Each row is a point on a landscape with many peaks, with its height.
From any point a climber takes the steepest step (rise divided by distance) to one of its 4 nearest points. It stops when none of these is higher. Distance is the straight distance between rows; heights are no part of it.
q677: [149  86 101 144 116 124 120 125 113]  height 6.11
q858: [162  97  78 146 123 115 109 104 129]  height 6.36
q653: [123 138 119 126  74  65  94  78 123]  height 5.35
q196: [ 70 168 178  95 121 111 131 116 115]  height 5.99
q850: [188 148  46 158 147 128 101  89 148]  height 3.77
q620: [130 110 133 118 163 157 144 160 108]  height 7.47
q895: [142  94 122 129 115 124 133 126  99]  height 4.73
q230: [ 56 144 179  96 140 103 168 138 177]  height 1.82
q411: [ 24 153 179 101 144 103 128 129 187]  height 0.21
q638: [188 137  89 175 107 166 114 129 171]  height 6.26
q777: [ 81 140 173  93 149 104 182 138 148]  height 4.33
q924: [162  96  83 150 130 128 106 119 139]  height 6.81
q651: [152  90 112 147 130 145 119 135 109]  height 6.02
q543: [ 88 154 168  99 131 115 154 126 112]  height 5.43
q22: [171 114  50 147 141 112 103  92 142]  height 5.05
q639: [168 127  87 175 114 162 103 132 162]  height 6.32
q454: [181 133 104 170 104 187 119 149 165]  height 7.67
q772: [ 86 154 171  96 140 109 164 131 125]  height 5.15
q728: [ 66 150 166 116 101 105  75 103  97]  height 6.82
q251: [174 117  67 167 129 130  96 112 153]  height 5.38
q313: [ 40 167 176  93 147 106 136 131 167]  height 0.37
q410: [150  88 110 134 109 119 126 109 106]  height 5.45
q373: [124 116 145 119 109 121 147 120  89]  height 5.04
q212: [163 162 143 137 160 191 161 192 172]  height 8.43
q960: [ 91 146 166  99 146 114 173 133 125]  height 4.87
q8: [198 183  49 168 140 144 107  90 160]  height 2.36
q610: [102 143 136 122  71  78  81  88 113]  height 4.95
q245: [153  90  94 149 122 127 117 120 124]  height 6.40
q669: [181 141  74 177 111 155 109 121 171]  height 5.96
q519: [ 65 160 167 109 117 111  86 110  94]  height 6.54
q524: [167 137 120 164 127 191 123 166 141]  height 8.13
q528: [148 150 144 130 179 181 144 190 168]  height 3.96
q291: [147 144 139 135 176 182 140 186 161]  height 3.82
q727: [126 125 121 125  74  70 110  81 120]  height 6.72
q197: [128 116 138 115 177 153 149 167 123]  height 6.84
q377: [112 118 149 103 170 132 171 154 122]  height 5.49
q958: [108 145 128 125  74  62  64  75 124]  height 3.93
q201: [132 115 134 124 173 161 147 165 122]  height 6.87
q803: [168  97  88 160 126 151 106 133 139]  height 6.48
q939: [163 107 100 161 128 164 108 140 134]  height 6.31
q20: [148 105 101 132  91  81 124  86 118]  height 5.25
q70: [116 120 137 125  73  91 118  97 104]  height 3.84
q433: [110 133 154 106 115 117 152 120  96]  height 5.30
q145: [114 123 150 115 105 114 142 119  94]  height 4.74
q183: [140  96 124 128 133 142 134 134  99]  height 4.56
q596: [163 117 105 161 126 177 108 156 136]  height 6.00
q198: [ 96 135 161  95 156 114 181 138 136]  height 3.97
q570: [ 77 146 158 125  91  97  68 100  99]  height 7.22
q862: [114 119 151 103 171 133 172 153 120]  height 5.58
q364: [164 161 142 143 152 202 152 192 159]  height 7.82
q948: [161 112  67 123 122  79 118  80 125]  height 5.56
q400: [ 69 169 177  94 135 105 153 127 137]  height 5.61
q577: [124 110 140 114 125 130 149 133  94]  height 5.81
q667: [153  97 101 148 130 152 107 142 123]  height 6.25
q114: [154 108  86 131 103  77 120  88 122]  height 5.55
q623: [138 101 115 128  92  99 129 108 107]  height 4.10
q129: [158 100  79 140 115  94 122  88 128]  height 5.83
q841: [ 90 153 167 115 103 108 119 111  95]  height 6.33
q103: [ 84 141 145 127  79  76  67  86 111]  height 6.17
q511: [132 104 131 124 116 122 144 123  95]  height 5.16
q225: [174 146 128 159 120 204 139 166 150]  height 5.03
q502: [ 71 153 174  90 145 101 171 132 148]  height 7.35
q269: [161 106  67 140 129 101 113  93 135]  height 5.85
q402: [128 129 144 118 196 156 151 185 155]  height 6.08
q902: [151  97 103 134  97  93 124  97 116]  height 5.06
q531: [182 136  53 161 137 133  92 101 161]  height 5.00
q214: [178 134  68 167 124 147  98 113 168]  height 5.82
q294: [148 124 132 138 160 181 129 171 128]  height 6.59
q770: [101 125 156 101 168 122 176 150 136]  height 4.61
q189: [ 94 148 166 105 108 113 136 117 100]  height 5.86
q41: [137 131 101 120  82  65 103  76 126]  height 7.90
q758: [ 97 141 166  98 131 111 164 128 115]  height 5.20
q957: [152  98 115 137 144 163 123 146 116]  height 6.41
q235: [102 141 153 124  80  98 106 101 101]  height 4.94
q818: [123 107 140 113 146 142 149 143  98]  height 6.47
q365: [ 58 165 176 101 125 113  94 119 101]  height 6.45
q128: [165 148 134 144 148 197 137 174 146]  height 4.18
q464: [176 142 115 168 108 191 128 162 153]  height 6.10
q339: [146 120 126 136 158 171 123 164 119]  height 7.56
q468: [127 117 145 111 190 144 162 165 134]  height 6.43
q863: [116 112 150 107 190 133 167 169 153]  height 6.07
q715: [ 77 124 166  98 163 104 190 146 163]  height 2.38
q826: [154  88 104 145 122 139 117 133 121]  height 6.15
q896: [ 74 157 172 111 110 108 102 111  99]  height 6.90
q161: [151 107 116 143 140 171 118 157 120]  height 6.44
q590: [115 121 151 107 131 130 162 135  96]  height 5.74
q550: [ 59 171 179  93 131 113 113 117 115]  height 6.18
q37: [113 127 151 123  85 108 131 111  99]  height 3.80

Call two points neighbours if one is among the 4 nearest of the other. Go from one point of each pair to the other, from neighbour to neighbour, staying as high as possible. Name the lowest point that can't be avoided.
q924, q41 | q114
q339, q570 | q433
q212, q524 | q128
q924, q339 | q939
q502, q896 | q400

Where does a climber stop that starts at each point below?
q958 | q570
q402 | q339
q543 | q896
q373 | q339
q862 | q339
q20 | q924
q114 | q924
q128 | q212
q235 | q896
q772 | q502
q377 | q339
q610 | q570
q433 | q896
q70 | q41
q196 | q896

Two climbers start at each pair of points below. Name the first point that both come to, or write never.
q590, q511 | q818
q758, q198 | q543
q651, q201 | q339
q939, q895 | q924
